A landscape with many peaks, sampled at points; each row gives a point and its height.
A climber steps from a point to the highest of its 2 nearest points, and stops where none of them is higher. Distance is the straight distance between rows; heights are no part of it.
zinu: [ 86 140 108 145 141 171 117 134 148 152 135  89 100 135  92 126 120 141
 151  85 149 142  99  82 146 124  98 112 139 139  93  94 164 143 121 138
 143 127 139 114 119  76 146  84 144]  h=2.68
Risez: [105 150 132 153 108 129 164  81 105 152 123 102 105 158 156 151 125 147
 107 147 111 101 120 146 106 182 129 125 141 113 133 134 115 136 157 106
 156 124 107 158 121 107 133 105 142]  h=3.62
puza: [149 111 118 141 156  99 135 152 130 132 122 169 117 173 164 151 120 127
 123 130 150 117 121 104 179 104 140  85 133 106 128 129  72 156 143 148
  77 107 121 162 128 129 151  94 141]  h=1.52
Debeb: [104 128 120 132 131 135 134 148 157 110 121 113 126 103 122 101 104 140
 162 111 141 130 125 106 161 109 114 138 144 144 122  95 158 117 114 142
 135 124 159 107 145 105 118 129 154]  h=2.50
rivon: [141 120 112 126 155 117 104 161 148 137 131 155 132 168 131 145 117 132
 132 122 149 139 123  81 172 103 114  90 139 124 120 118  97 166 133 155
  64 112 109 157 125 117 177  92 126]  h=1.28
Mivo: [133 120 143 117 112 112 105 130 142 132 156 140 146 129 102 131 140 113
 138 135 129 131 119 124  95 156 147 150 134 156 169 149 110 115 173  92
 175 121 105 115 129 150 100 194 114]  h=5.24
Lif: [142 123 103 115 120 130  43 166 167 104 150 154 149 157  96 100 148  87
 137 109 158 170 100 113 121 132  93 164 127 156 138 122 149 122 130 109
 166 106 101 102 129 112 136 163 125]  h=5.88
zuf: [136 118 126 155 123 116 157  76 103 149 104 125 112 170 156 176 159 114
  75 135 137 121  95 144 121 164 159  88 114 109 110 140  95 148 177 135
 133 101 131 180 123 132 126  92 141]  h=1.67
dovak: [120 133 120 102 104 138 174  81 143 145 107  86 157   4 120  92 153 147
 189 130 118 129 132 117 154 131 179 136  99  92 109 155 156 132 131 132
 120 156 171 125  95 156 110 133 126]  h=1.99
ribik: [113 138  97 130 169 167  98 157 118 102 116 122 117 180 139 134  98 125
  87 127 115 125 151 155 110 118  84 115 132 125 100 104 151 136  80 148
  75 129 101 127 125  97 162  62 113]  h=0.99
zul: [ 89 168 116 147 120 137  80 148 138 139 145 141 114 145 133  95 113 166
 122  96 101 146 135 130 142 143  58 158 137 116 126  91 143 120  95  94
 178 130  99 139 120  64 163 103 147]  h=4.97
deza: [105 116 132 113 134 130 109 120 145 134 144 111 134  78  91 109 127 125
 192 117 167 167  81  86 154 129 148 148 136 165 131 123 129 125 162 128
 157 133 149  99 126 127  62 182 138]  h=3.14
seror: [153 109 125 116 138 119 109 211 143  81 126 158 146 144 147  92 115 143
 138 134 107 140 177 143 147  91 120 151 144 136 139 114 137 113  97 135
 114 124 118 128 149 127 146 138 139]  h=3.67
sib: [ 80 169 132 128 104 158 124 115 154 165 135  98  92 109 112 112 109 178
 162 110 134 138  93 103 126 144 105 155 144 134 123  86 169 112 127 105
 153 143 138 115 123  81 109 125 130]  h=4.21
kiro: [163 117 134 137 102 116 117 198 115 104 152 173 127 146 146 110 119 142
  92 140  49 154 209 143 119  97  90 169 144 116 161 150 104  90  99  97
 153 135  96 139 128 128 147 138 127]  h=4.16
Napof: [153 111 146 100 119 107 135 100 117  98 137 112 156  60  89 121 150 114
 148 152 144 100 129 161 109 134 173 137 106 143 140 145 139 117 123 146
 154 110 146 105 123 189  86 184 101]  h=4.62
Las: [148 124 112 109 131 136  80 127 129 146 160 107 146 155  74 148 184  84
 133 104 165 145 106  64 109 133 129  89 123 165  99 134 142 148 139 155
 134 123 131 121 111 154 153 135  85]  h=4.61
Marob: [ 79 141 136 130 176 176 153 130 125 125 111  98 108 138 150 137  87 151
 140 119 124 108 146 149 133  96 111 123 130 115 103 119 136 139  82 164
  90 159 131 120 124 106 116  64 140]  h=2.93
Vini: [145 112 128 131 151 125 107 194 155  94 127 168 137 158 156 101 115 147
 128 139 116 165 151 130 150  86 107 138 139 125 141 125 125 138 100 143
  78 125  97 137 144 124 156 103 122]  h=3.47
mube: [127 155 110 144 131 144 121  92 108 138 127  97  94 147 117 181 128 121
  85 121 142 137 100 151 103 171 118 116 122 139  91 101 153 140 129 116
 136 127 128 133 143 117 102  87 141]  h=1.65
dut: [ 75 185 136 131 106 138  88 136 157 154 148 113  94 127 129  93 114 183
 154 102 116 146 110 113 125 150  74 166 136 122 134  89 167 110 114 106
 181 135 114 123 120  55 139 133 134]  h=4.58
zazin: [127 112 135 142 137 106 159 143 132 138 120 140 140 127 149 126 111 133
 150 134 121 109 136 119 160 104 133 111 142 122 149 135  93 134 142 141
 114 135 142 138 130 127 136 133 135]  h=2.01
vup: [151 115 120 129 148 122 137 157 126  94 104 144 132 141 149 140 120 118
 124 139 148 115 133 139 151  93 142  99 134 142 129 107 129 137 118 164
  89 116 150 129 163 143 126 116 137]  h=4.86
lomer: [151 103 144 123 133 118 125 154 123 127 155 157 118 155 137 159 127 137
 100 155  94 120 152 103 124  88 127 117 134 125 164 176  87 142 127 152
  49 141  95 131 136 156 158 137  93]  h=0.80
Gosab: [126 141 120 145 144 155 153 110  73 127 102 103 116 167 143 176 119 120
  75 150 107  90 152 163  92 149 126 101 122 117 115 127 132 130 118 138
  87 134 125 141 127 133 138  80 115]  h=1.22
zeson: [115 127 146 115 111 118 119 113 145 182 159 129 129 156 103 127 142 112
 135 118 125 149 112  80  92 173 137 129 138 135 154 168  97 138 191  76
 172 126  94 153 118 140 143 162 101]  h=3.17
dolo: [119 141 141 163 112  99 162  86  88 139 116 138 121 174 176 132 131 138
  79 140 116  97 127 177 125 186 118 116 132  87 148 158  86 126 152 104
 167 121  99 170 116 109 142  91 158]  h=3.92
zemev: [ 98 163 102 137 137 167  97 128 131 128 129 102  94 153 118 137 113 151
 102 100 129 125 115 147 113 163  82 136 125 120  96  76 161 137  97 125
 143 134 118 129 109  72 138  75 151]  h=2.96
Poraf: [161 126 106 119 142 122 114 155 122  72 120 132 145 148 130 142 139  92
 104 137 159 112 141 150 134 112 139 107 135 137 108  80 161 121  96 160
  94 109 153 112 166 148 118 125 137]  h=4.63
zin: [ 93 142 146 106  94 149 138 120 160 181 153  98 127  92 104 103 126 153
 185 114 116 132 115  48 111 149 118 153 149 134 142 128 160 110 152  98
 168 159 124 121 106 119 143 159  99]  h=4.12
pebe: [104 126 157 159 122 120 181 103  88 136 119 129 113 166 180 138 103 161
  90 155 100 100 152 167 114 151 133 131 142  88 157 171  83 127 137 112
 130 148  97 160 115 110 149  99 135]  h=4.22
Dimik: [145 128 128 139 138  79 116 121 134 176 154 166 131 167 126 124 134 113
 112 110 144 161 103  96 151 155 111 111 133 121 153 136  65 144 180  78
 154 109 113 142 129 113 139 130 143]  h=2.58
bered: [105 164 139 139 109 142 160  77 102 141 115 102  79 145 161 148 132 161
  96 144 140 113 103 160 101 178 131 142 129 100 125 115 132 140 131 121
 176 127 121 147 121  94  91  89 162]  h=3.38
dakig: [115 115 139 136 165 143 174 122 124 111  82 125 123 118 170 137 105 134
 137 147 133 104 143 162 150  83 155 116 128 107 108 134 130 129  96 179
  91 133 171 118 142 139 107  95 133]  h=2.49
Lenap: [103 117 163 156 125 127 168 128 113 147 120 140 117 145 171 125  88 169
 104 150  73 111 164 138 121 108 108 140 135 112 160 177  87 122 130 115
  97 157 106 150 121 114 142 113 115]  h=4.57
lil: [132 115 138 161 107 122 175  76 100 132  86 107 114 162 178 165 146 105
  74 158 125  96 113 173 112 152 156 108 126  88 126 142 118 139 155 144
 143 107 133 158 124 132 116  98 124]  h=1.48
zag: [117 134 123 120 127 153 187  90 132 146  92  85 150  34 139 104 151 151
 172 123 131 124 145 101 175 106 176 119 108 101  89 162 144 143 131 151
  97 163 184 127  93 158 133 101 129]  h=2.24
Bodu: [134 115 122 156 134  85 129 137 126 151 139 155 129 146 146 113 120 126
 126 130 130 125 124 120 161 134 120 118 140 118 152 123  75 136 162 101
 141 120 129 140 144 109 141 122 153]  h=2.26
zeza: [159 110 124 107 137 135 108 134 109 112 134 109 141 137  93 143 155 113
 135 127 161 112 148 108 143 101 145  79 126 139  93 133 147 139  96 185
  61 135 144 107 130 172 149 123  86]  h=0.25
nibib: [ 87 120 114 127 142 167 131 149 156 136 122  85 116 102  99 108 110 139
 176  91 149 131 115  79 168 106 116 117 140 141  95  99 171 124 108 145
 128 134 149 115 119 100 140 108 135]  h=2.59
Sibun: [158 110 103 106 133 115  76 121 112 111 151 116 156 133  82 158 165  82
 114 128 171 142 103 138 109 136 152 115 111 172 115 112 148 132 128 146
 121 105 131 101 139 170 101 159  99]  h=4.09
Rul: [109 112 156 142 115 138 182 121 134 144 118 129 131 113 153 118 100 150
 142 154  73  97 154 124 133 113 141 133 135 112 161 181 101 122 146 114
  91 164 125 136 110 145 144 137 113]  h=5.00
mogu: [114 118 141 140 141 152 181  96 120 136  92 101 139  84 141 129 134 146
 157 137 115 120 154 130 156  93 162 110 117 110 105 174 126 134 122 162
  70 173 163 128 104 155 131 105 113]  h=2.46
Puba: [124 121 134 129 156 140 185 103 112 115  73 108 119  91 158 138 122 118
 106 147 156 101 129 192 139  81 167 115 122 105  99 119 150 124  89 193
 120 117 179 122 140 144  95  91 148]  h=2.38
rek: [150 127 147 108 107 124 154 103 120  93 114 123 150  67 115 120 133 122
 141 155 121 104 138 162  99 129 169 154 120 119 137 134 153  91 125 121
 157 117 166 108 136 157  84 179 123]  h=4.90
Pone: [160 114 113 157 142  84 136  93 107 148 108 144  97 175 139 171 149  96
  77 117 169 138  71 120 144 149 148  86 101 125 107 129  81 155 179 125
 117  95 141 175 118 126 132  89 160]  h=1.95
Moki: [100 165 128 108 105 120 170 105 155 134 122 107 122  41 145  88 117 170
 183 137 120 131 114 117 134 118 148 165 128 110 125 104 152  98 113 116
 143 138 180 104 135 115  78 145 158]  h=1.47
zape: [143 114 112  94  99 114  97 154 117 140 169 145 149 150 110 138 152  81
  85 136 111 102 132 109  80 131 133 115 130 158 168 154 115 124 123 121
 113 124  79 142 125 172 175 156  70]  h=4.08
sena: [139 108 116  97 115 136  94 153 126 106 150 124 149 131 104 123 139  97
 140 130 130 106 140 123  95 120 128 116 125 157 139 125 154 104 109 147
 117 124 118 109 131 152 158 162  85]  h=3.63
daki: [163 158 111 149 118 100 100 147 102 103 105 148  94 151 144 146 103 131
  99  97 148 200 123 161 140 134 125 181 123 129 106 105 117 133 138 117
 175 119 133 121 142  88  58 146 202]  h=2.11
tari: [132 117 154 110  98 146 164 102 120 142 125  99 142  92 105 136 136 121
 138 152  94  94 144 130 103 138 159 131 127 129 141 146 138 117 130 132
 118 147 135 131 127 170 139 148  95]  h=2.33
rutib: [133 141 132 125 117 110 111 108 124 167 147 155 130 174 109 147 153  94
 105 122 127 147 104 102  96 178 132 112 110 138 148 151  96 145 183  76
 152 119  87 148 126 144 140 150 121]  h=3.49
Puv: [ 93 125 133  97 109 128 108 147 166 158 153 129 147 109 116  79 113 132
 190 109 121 134 113  68 129 128 108 153 148 141 157 136 132 102 138  93
 167 141 104 115 107 106 150 171 100]  h=4.60
giraz: [ 95 153 107 143 132 170 106 139 139 155 131 101 107 141 118 128 115 152
 126  98 123 119 121 113 116 149  91 118 136 124 108  92 167 126 113 120
 135 133 115 125 121  83 169 108 128]  h=2.83
fud: [128 136 103 145 140 140  99 110 127 143 131 113 109 154 100 156 127 107
  96  98 156 165  76 118 123 158 107 122 118 144  90  96 139 146 148 104
 135 120 125 121 134 107 106 110 146]  h=1.51
muko: [122 132 112 123 132 148  94 152 158  88 127 110 115 107 111 109 119 134
 155 102 142 134 124 130 129 111 107 149 122 133 116  82 194 101 100 137
 143 115 149  97 146 100 119 138 145]  h=2.41
podub: [144 127 135 136 121 144 140 103 111 152 125  97 135 132  99 159 154 106
 118 138 114 100 136 114 107 154 157 100 130 125 131 140 132 130 160 126
 122 122 134 145 138 161 141 139 101]  h=2.40
fefor: [127 116 133 121 125 116 115 132 141 164 147 138 144 145 110 124 133 122
 142 117 128 123 117  86 127 142 123 123 135 145 146 130 104 131 166 101
 151 123 110 135 132 130 152 154 116]  h=2.85
negep: [139 121 140 138 132  84 101 116 129 169 134 157 119 162 115 128 130 100
 122 109 163 186  82 107 146 162 137 119 125 134 146 144  58 137 194  75
 147 115  98 133 119 130  91 158 154]  h=2.94
Pafa: [155 135 158 124 101 116 145 107 126  97 130 138 135  84 123 126 145 123
 140 155 125 131 131 170 103 139 186 162 121 126 144 154 130 105 156 124
 186 122 152  98 129 166  58 205 133]  h=5.23
fibo: [115 111 123 134 156 157  95 176 161 117 130 137 125 154 131 102 102 136
 147 122 131 150 143 118 158 101  96 122 138 128 114 120 144 144 102 150
  82 125 108 129 135  98 166 101 119]  h=3.24
mav: [121 110 127 120 127 128 109 131 154  99 143 128 144  76 103  99 128 134
 183 125 149 142 102 111 135 122 136 154 121 157 142 116 152 115 127 130
 165 123 150  95 130 132  87 186 125]  h=3.30
kasi: [148 145 126 137  94 110 105 164 107 113 143 154 132 156 140 119 124 133
  86 125  66 137 182 155  95 132  95 147 136 124 145 125 114 107 112  83
 164 121  99 146 140 120 157 138 137]  h=4.48
gupu: [126 124  99 161 142 117 107 125 133 135 126 131 108 148 120 135 115 120
 104  94 165 185  82 112 150 138 102 141 124 149 105  90 115 154 143 123
 140 109 125 126 137  86  99 110 177]  h=1.39
Luk: [151 136 111 121 126 130  50 162 137  76 143 145 144 152  95 119 149 104
 141 108 158 177 114 129 116 129 114 170 113 153 125 102 165 115 139 115
 164 110 125  86 139 123  96 178 140]  h=5.49
poza: [125 142 132 144 124 151 172  81  90 131  92 103 107 136 153 170 129 120
  84 167 122  80 135 186  88 151 150 108 134  91 119 133 136 117 129 142
 133 116 130 146 143 144 121 101 114]  h=1.35
ditu: [127 150 118 156 145 117 100 136 126 145 147 200 134 162 143  83 134 126
 108 111  91 168 131 120 166 147  56 123 148 118 133 110  78 152  83  84
 146 115  79 160 113  96 200  87 119]  h=4.89
Nin: [174 125 111 130 128  73  84 137 115 119 122 173 124 168 116 155 155  71
  85 124 166 166  93 146 124 145 129 126 106 161 126 126 102 142 185  98
 135 107 110 123 140 149  82 170 155]  h=3.56
pana: [119 163 137 113 131 174 168  92 120 116  99  78 103  81 125 148 121 142
 120 148 130  97 136 174  97 125 139 114 140 111 100 113 181 102  90 136
 126 137 149 121 143 129 103 107 120]  h=1.68
zur: [155  95 139 106 114 117 123 192 143  80 149 170 127 135 150  97 112 152
 109 149  78 144 187 146 116  80 112 156 134 134 160 152 123 100 101 116
 111 139 100 122 132 136 140 153 119]  h=3.88
zov: [143 150 125 150 130 107 122 145 103 127 125 157 128 163 159 130 114 134
  78 134  94 117 158 155 120 138  95 127 128 117 146 128  97 136 121  97
 136 131 103 152 133 111 150 106 146]  h=4.87
toki: [135 101 141 152 150 107 162 133 118 129 101 159 131 158 173 145 114 136
 117 138 136 101 135 143 161  95 142 103 134 106 143 154  80 147 143 162
  88 123 146 139 134 134 136 115 127]  h=1.79
tuto: [163 114 107 123 129 105  72 133 122 107 130 141 139 156 108 166 150  74
 104 128 179 146  86 133 122 132 138 122 110 172 114 112 127 143 153 127
 121 101 132 118 148 154  82 158 140]  h=3.84
zupo: [141 121 111 110 124 146  97 112 119 129 149  90 145 114  73 151 170  99
 134 122 164 130 115 111 113 141 139 101 119 154 101 117 167 129 124 151
 136 121 143 111 133 163 123 136  91]  h=4.30
Nat: [127 135 124 133 131 147 143  98 116 126 113  84 108 112 116 160 129 122
 102 136 130 119 120 148 100 143 137 119 133 130 108 103 156 115 127 130
 144 123 145 118 147 122 105 105 133]  h=1.77
Kosat: [113 140 131 133 154 180 154 120 123 143 117  78 113  98  99 129 129 148
 163 108 137 119 152 110 152  96 140  96 127 134  67 126 172 134 103 169
  92 154 156 114 107 131 135  78 114]  h=2.72
ranup: [115 108 135 135 154 143 207  81 113 145  75  92 118  86 161 144 143 127
 122 145 156 106 136 177 159  81 172 106 122  91  93 154 133 141 110 188
 118 121 171 139 113 138 114  89 137]  h=2.28
nibo: [148  92 148 123 136 127 147 155 127 111 126 144 151 133 142 135 111 127
 127 147 103 105 157 125 119 102 131 120 136 130 147 153 114 123 121 148
  63 149 126 123 141 153 144 140 103]  h=0.64
koriv: [169 148 130 139  93  98 109 160 110 121 142 160 138 151 130 138 143 102
  72 134  84 124 155 157  75 162 107 141 126 134 157 139 119 109 148  77
 170 114 100 133 148 132 143 150 128]  h=4.15
fur: [116 121 144 109 113 134 154 105 138 147 134 118 161  75  97 116 146 129
 175 130 109  99 133  96 125 135 158 131 119 134 146 155 131 127 143 118
 132 147 147 130 110 158 142 166 103]  h=2.47
foram: [121 126 127 119 153 164 161 119 120 129 108 101 129 108 130 133 112 145
 150 130 121 101 146 131 148  97 135 104 130 123 101 134 142 131  98 164
  76 152 148 113 134 145 123 109 108]  h=2.62
bedu: [ 99 169 142 104 113 173 172  88 130 142 107  88 104  60 134 122 120 166
 158 143 116 105 145 142 100 127 131 142 127  98 101 117 181 105  91 115
 119 149 152 122 124 126 110 112 120]  h=1.59
Vid: [162 101 153 100 138 123 154 116 108 103 116 121 144  97 117 142 136 116
 122 160 128  99 160 151 130  91 163 107 120 111 133 166 125 119  91 185
  51 133 150 110 134 188 126 138  93]  h=0.43
pagi: [100 124 131 121 116 128 104 145 167 150 151 121 130 108 100 102 111 137
 175 103 139 149  98  77 141 130 105 144 138 152 143 110 146 113 144 109
 170 133 126 108 130 101 128 161 133]  h=4.81
fotek: [ 98 173 114 142 142 139 125 110 109 128 127 123  89 152 146 151 110 145
  80 105 143 122 108 171 111 174 100 132 114 120 111  85 136 141 114 124
 164 137 108 147 118  73 117  63 187]  h=3.08
Zafer: [ 88 149 145 144 141 123 140 133 110 135 128 146 118 152 167 110  80 170
 125 124  89 123 164 151 149 121  77 141 146  97 159 139  83 139 103 129
 134 159 100 151 116  78 146  84 148]  h=5.61
zulup: [115 144 134 143 154 110 136 129  81 124 131 161 126 169 185 133 102 155
  84 123  89 115 149 179 141 149  86 132 133 106 138 130  79 149 104 117
 135 144  94 166 114  96 158  68 161]  h=5.25
tet: [105 116 146 116  88 149 192 102 133 155 114 119 146  74 134 104 133 135
 160 149  69 112 153  96 114 125 164 144 139 105 153 189 117 115 140 112
  97 172 118 133 101 166 142 150  98]  h=5.45
nuv: [ 93 158 121 103  86 149 180  80 152 146 107 100 134  13 152  85 133 174
 193 146  99 130 133 123 134 131 173 153 128  88 124 127 153 111 116 109
 121 149 168 115 108 131 102 131 128]  h=1.71
Kadap: [154 154 121 154 122 112 123 121  99 108 112 138 105 142 161 153 120 124
  80 122 141 156 108 166 111 145 141 158 117 129 115 108 127 131 146 120
 173 120 148 124 142 109  69 127 185]  h=2.00
Bibo: [160 109 128 117 147 133 101 166 137 130 151 156 135 170 132 154 122 130
 106 134 127 146 139  97 139  95 116 108 135 129 130 147 111 151 115 151
  51 131  88 143 142 136 179 105  95]  h=1.03
vud: [136  95 142 144 142 132 182  91 111 152  87  97 123 114 149 161 157 108
 115 154 159 119 126 145 159 102 170  85 118 104  94 146 121 142 139 189
 114 119 174 148 124 150 121 104 125]  h=2.13
Remam: [143 110 147 140 140 129 172 101 122 140  93 100 132  94 126 137 161 130
 154 147 149 101 138 104 175  95 158  94 130 115  99 158 111 141 145 176
  96 140 175 143 114 164 137 114 123]  h=2.23
futut: [148 102 122  89 102 143 106 147 113 120 154 122 144 153  99 126 142 100
 102 137 113 106 144 111  90 114 123 110 133 148 143 152 143 107 103 149
  82 137  83 126 124 156 172 153  71]  h=3.83
Pev: [132 109 136 106 105 124 174  95 134 118 108 115 170  32 121 102 135 124
 170 149 106 103 144 145 130 122 174 128  97 107 137 154 129 119 109 136
 109 135 156 115 108 175 127 159 109]  h=6.13
gok: [131 113 100 130 133 145  66 151 165 109 133 125 127 147  89 119 131 103
 138  97 154 158  89 108 129 136  99 137 126 146 122  97 170 132 131 117
 145 110 123 111 140 107 125 126 137]  h=5.46
Sibi: [131 126 126 132 115 129 130 128 121 152 133 124 132 148 119 145 128 116
 106 137 101 102 138 104 103 148 120 114 132 133 139 130 123 127 147 116
 133 133 116 141 140 128 158 133 117]  h=2.61
Gezul: [146 119 121 102 101  91  95 174 122 130 176 165 154 149 120 117 157  88
  98 140 108 117 144 131  79 133 128 128 137 148 172 158  98 130 148  91
 145 110  74 142 134 166 165 172  95]  h=4.42
fuv: [122 107 106 125 125 137  84 162 174 140 149 131 141 142 100 104 132 109
 163 106 143 135 105  81 134 121  93 131 139 141 126 108 149 128 128 123
 145 115 115 117 134 108 163 140 114]  h=5.16
poda: [145 146 134 147 110  97 114 128 120 151 147 159 134 165 121 141 139 108
  90 132  99 134 127 136  90 186 118 133 128 133 151 143 110 129 172  75
 159 120  89 143 147 128 152 148 129]  h=3.82
zugig: [116 108 148 118 116 111 157  96 142 147 146 122 146  91 102 120 159 121
 185 135 132 126 111  85 134 143 161 139 122 149 155 165 104 120 175 111
 154 133 146 131 112 166 116 183 100]  h=2.67
Rad: [121 137 109 139 151 153 128 138 112 130 117 116 125 169 139 159 102 127
  90 130 114 111 145 144 107 132 108  96 122 125 106 114 134 134 110 140
  94 136 112 127 127 116 156  86 113]  h=1.10
midef: [162 154 105 140 125 126  72 172 133  79 129 147 112 157 124 132 116 132
 122 106 139 198 124 147 128 118 112 181 114 134 102  83 150 114 125 115
 174 105 135 111 147  89  75 156 184]  h=2.21
Rorul: [ 94 162 121 131 160 154 112 149 108  99 116 129 118 169 162 127  90 147
  97 118 112 121 164 168 115 122  77 137 123 120 105  97 134 137  80 144
 124 142 100 135 125  85 145  62 150]  h=0.90
Nodud: [134 112 124 107 119  80  93 145 130 163 176 166 145 152 105 127 157  94
 125 125 125 130 129 122  95 147 146 130 126 157 176 168  83 130 174  81
 170 108  89 136 118 155 138 185  97]  h=4.80
mozu: [ 73 150 137 146 160 176 177 123 132 153 112  83 102 118 129 134 107 161
 164 105 137 114 143 104 155 101 120 102 134 121  81 123 138 151 101 169
 103 167 153 121 100 102 128  62 134]  h=2.82
Dugov: [150 107 154 116 125  96 134 104 119 110 137 120 154  87 103 130 171 101
 129 160 155 105 111 168 127 142 192 139 107 142 148 174 109 122 168 138
 155  98 143 117 128 191  78 196 101]  h=4.37
rilet: [158 113 118 141 139  74 127 101 127 154 133 165 114 171 124 152 144  97
 101 117 161 146  83 105 147 148 136  96 108 120 133 135  69 151 187 106
 129  90 122 153 125 123 133 120 150]  h=2.22
zapat: [137 138 110 131 121 136  74 167 160  87 135 139 122 145 120  97 133 144
 141 106 131 167 132 129 134 117  96 170 122 129 116  84 181 100 108 122
 173 109 137 119 149  93 111 146 156]  h=2.32
tepub: [130 151 130 136 122 133 124 112 126 113 115 113  98 132 144 140 119 146
 100 125 140 130 121 162 105 136 132 144 132 131 123  95 147 118 125 126
 171 120 151 124 147 100  92 122 166]  h=1.89
fadut: [127 106 132 101 115 134 118 136 141 108 149 133 157  88 103 111 137 118
 156 123 132 111 127 118 108 127 139 145 122 162 148 120 161 116 115 136
 147 131 136 107 128 147 122 181 106]  h=3.46
menuz: [122 175 135 130 116 132 137  91  96 117 119 127  77 154 165 157 110 149
  69 124 147 145 106 188  93 168 118 156 117 104 119  96 125 135 123 125
 185 135 124 150 124  83  92  85 192]  h=3.20
fatu: [157  95 145 102 148 115 144 148 122  77 134 150 133 119 147 142 120 144
 113 157 111 110 158 147 114  72 149 129 120 127 159 156 128 123  88 163
  36 130 132 109 153 175 129 140 100]  h=0.53
koz: [115 110 141 107 130 107 126 120 151 157 151 130 147 111 100 106 133 120
 187 118 155 146 105  75 147 133 150 137 140 157 154 148 107 123 174 108
 161 127 134 115 118 137 102 186 117]  h=2.91
rofoz: [147 121  97 107 134 134  57 140 149 129 154 128 144 168  78 140 155  81
 143 103 182 158  79  87 130 136 111 120 118 161 115 117 152 140 143 132
 137 108 126 111 128 131 143 140 107]  h=5.06
veves: [117 129 113 149 151  97 108 121 131 164 158 168 132 158 134  97 105 129
 126 103 122 155 118  97 184 141  70 108 137 110 137 110  74 150 124  94
 147 116 100 148 112  91 186  94 143]  h=5.51
pidir: [ 82 169 130 119 115 158 153 110 156 124 116  96 110  48 130  95 114 172
 169 123 118 113 118 130 113 116 129 147 130 121 106  92 188  95  89 116
 129 144 166 103 124 111 101 128 135]  h=1.49
fet: [167 133 134 152 125  75 100 126 106 145 116 176 111 161 130 131 130  96
  80 109 160 189  85 143 140 171 125 133 125 141 127 139  81 138 179  80
 148 113 101 128 123 123  82 146 175]  h=3.25
vuma: [162  93 152 108 151 121 131 132 114 104 130 124 146  99 108 147 151 137
 164 137 146 113 154 118 150  85 158  96 110 136 109 160 139 146  81 208
  33 136 156 108 129 182 127 120  89]  h=0.34
Zof: [ 99 128 126 139 170 150 132 166 140 116 119 122 120 159 157 111  94 152
 134 119 122 122 156 139 158 105  98 127 136 131 121 118 129 141  94 148
  88 138 126 128 125 102 134  87 135]  h=3.06
fafeg: [143  77 133  98 128 112 133 149 143  85 137 149 156  95 117 100 126 131
 183 151 143 110 143 116 145  81 153 123 122 149 149 130 120 134  98 169
  71 125 142 114 132 173 128 159 110]  h=5.42
tus: [124 146 108 158 125 132  78 156 133 132 137 174 133 160 129  85 131 131
 120 104  87 164 134 124 156 133  58 148 148 121 131 104 118 137  95  91
 170 126  93 149 117  83 182 100 135]  h=5.33
Zik: [153  97 132 118 146 104 138 176 158  82 120 164 143 124 155 112 114 139
 156 152 143 126 147 133 160  83 149 123 138 134 143 120 112 127 104 163
  76 117 140 122 152 153 125 137 137]  h=5.14
kato: [139 101 140 104 127 110 149 127 135  99 123 139 168  61 128 104 131 119
 177 146 124  92 141 138 139 108 169 130 107 132 140 139 134 120 108 154
 103 128 162 102 131 181 114 170 119]  h=5.72
batot: [111 125 154 123  86 143 196  80 137 136 114 104 154  39 143 103 145 130
 165 157  84 105 148 132 123 130 179 146 124  92 150 172 127 115 136 107
 115 150 143 123  99 168 124 161 107]  h=5.96
Pag: [151 117 142 123 116  97 118 132 127  99 141 147 149 122 123 130 146 120
 137 140 136 115 122 152 103 140 164 153 123 149 148 142 119 107 161 112
 170 109 144 110 134 150  86 180 131]  h=5.63
teru: [170 128 100 124 138 110  95 145 126  65 124 137 127 152 125 149 128 100
  92 127 149 151 121 158 121 111 124 140 118 143 108  80 169 116 116 133
 127  94 147 111 164 128  97 137 164]  h=4.43
nidil: [ 90 142 123 149 142 122 118 138 123 156 131 146 128 156 144 107  92 155
 126 109 117 132 138 120 178 140  73 127 142 117 138 118  96 155 117 123
 143 136 111 145 117  77 166  90 141]  h=6.06
gevun: [ 82 160 138 120 101 170 149 115 155 170 137  87 112  87 114 113 121 167
 182 123 122 115 115  75 118 138 115 148 140 131 124 112 173 112 125 111
 139 165 135 124 111 100 150 136 111]  h=3.94

For each start below, name the point where the climber stops.
muko: Pev
fud: Pev
zugig: Pag
pidir: Pev

Call two points neighbours if one is among the 2 nearest of the other. Go from one point of each pair to the other, from neighbour to neighbour, staying as high as possible. Name the lowest point that can't be avoided.
Lif and nidil: gevun
tus and nidil: ditu
Pag and kasi: tari
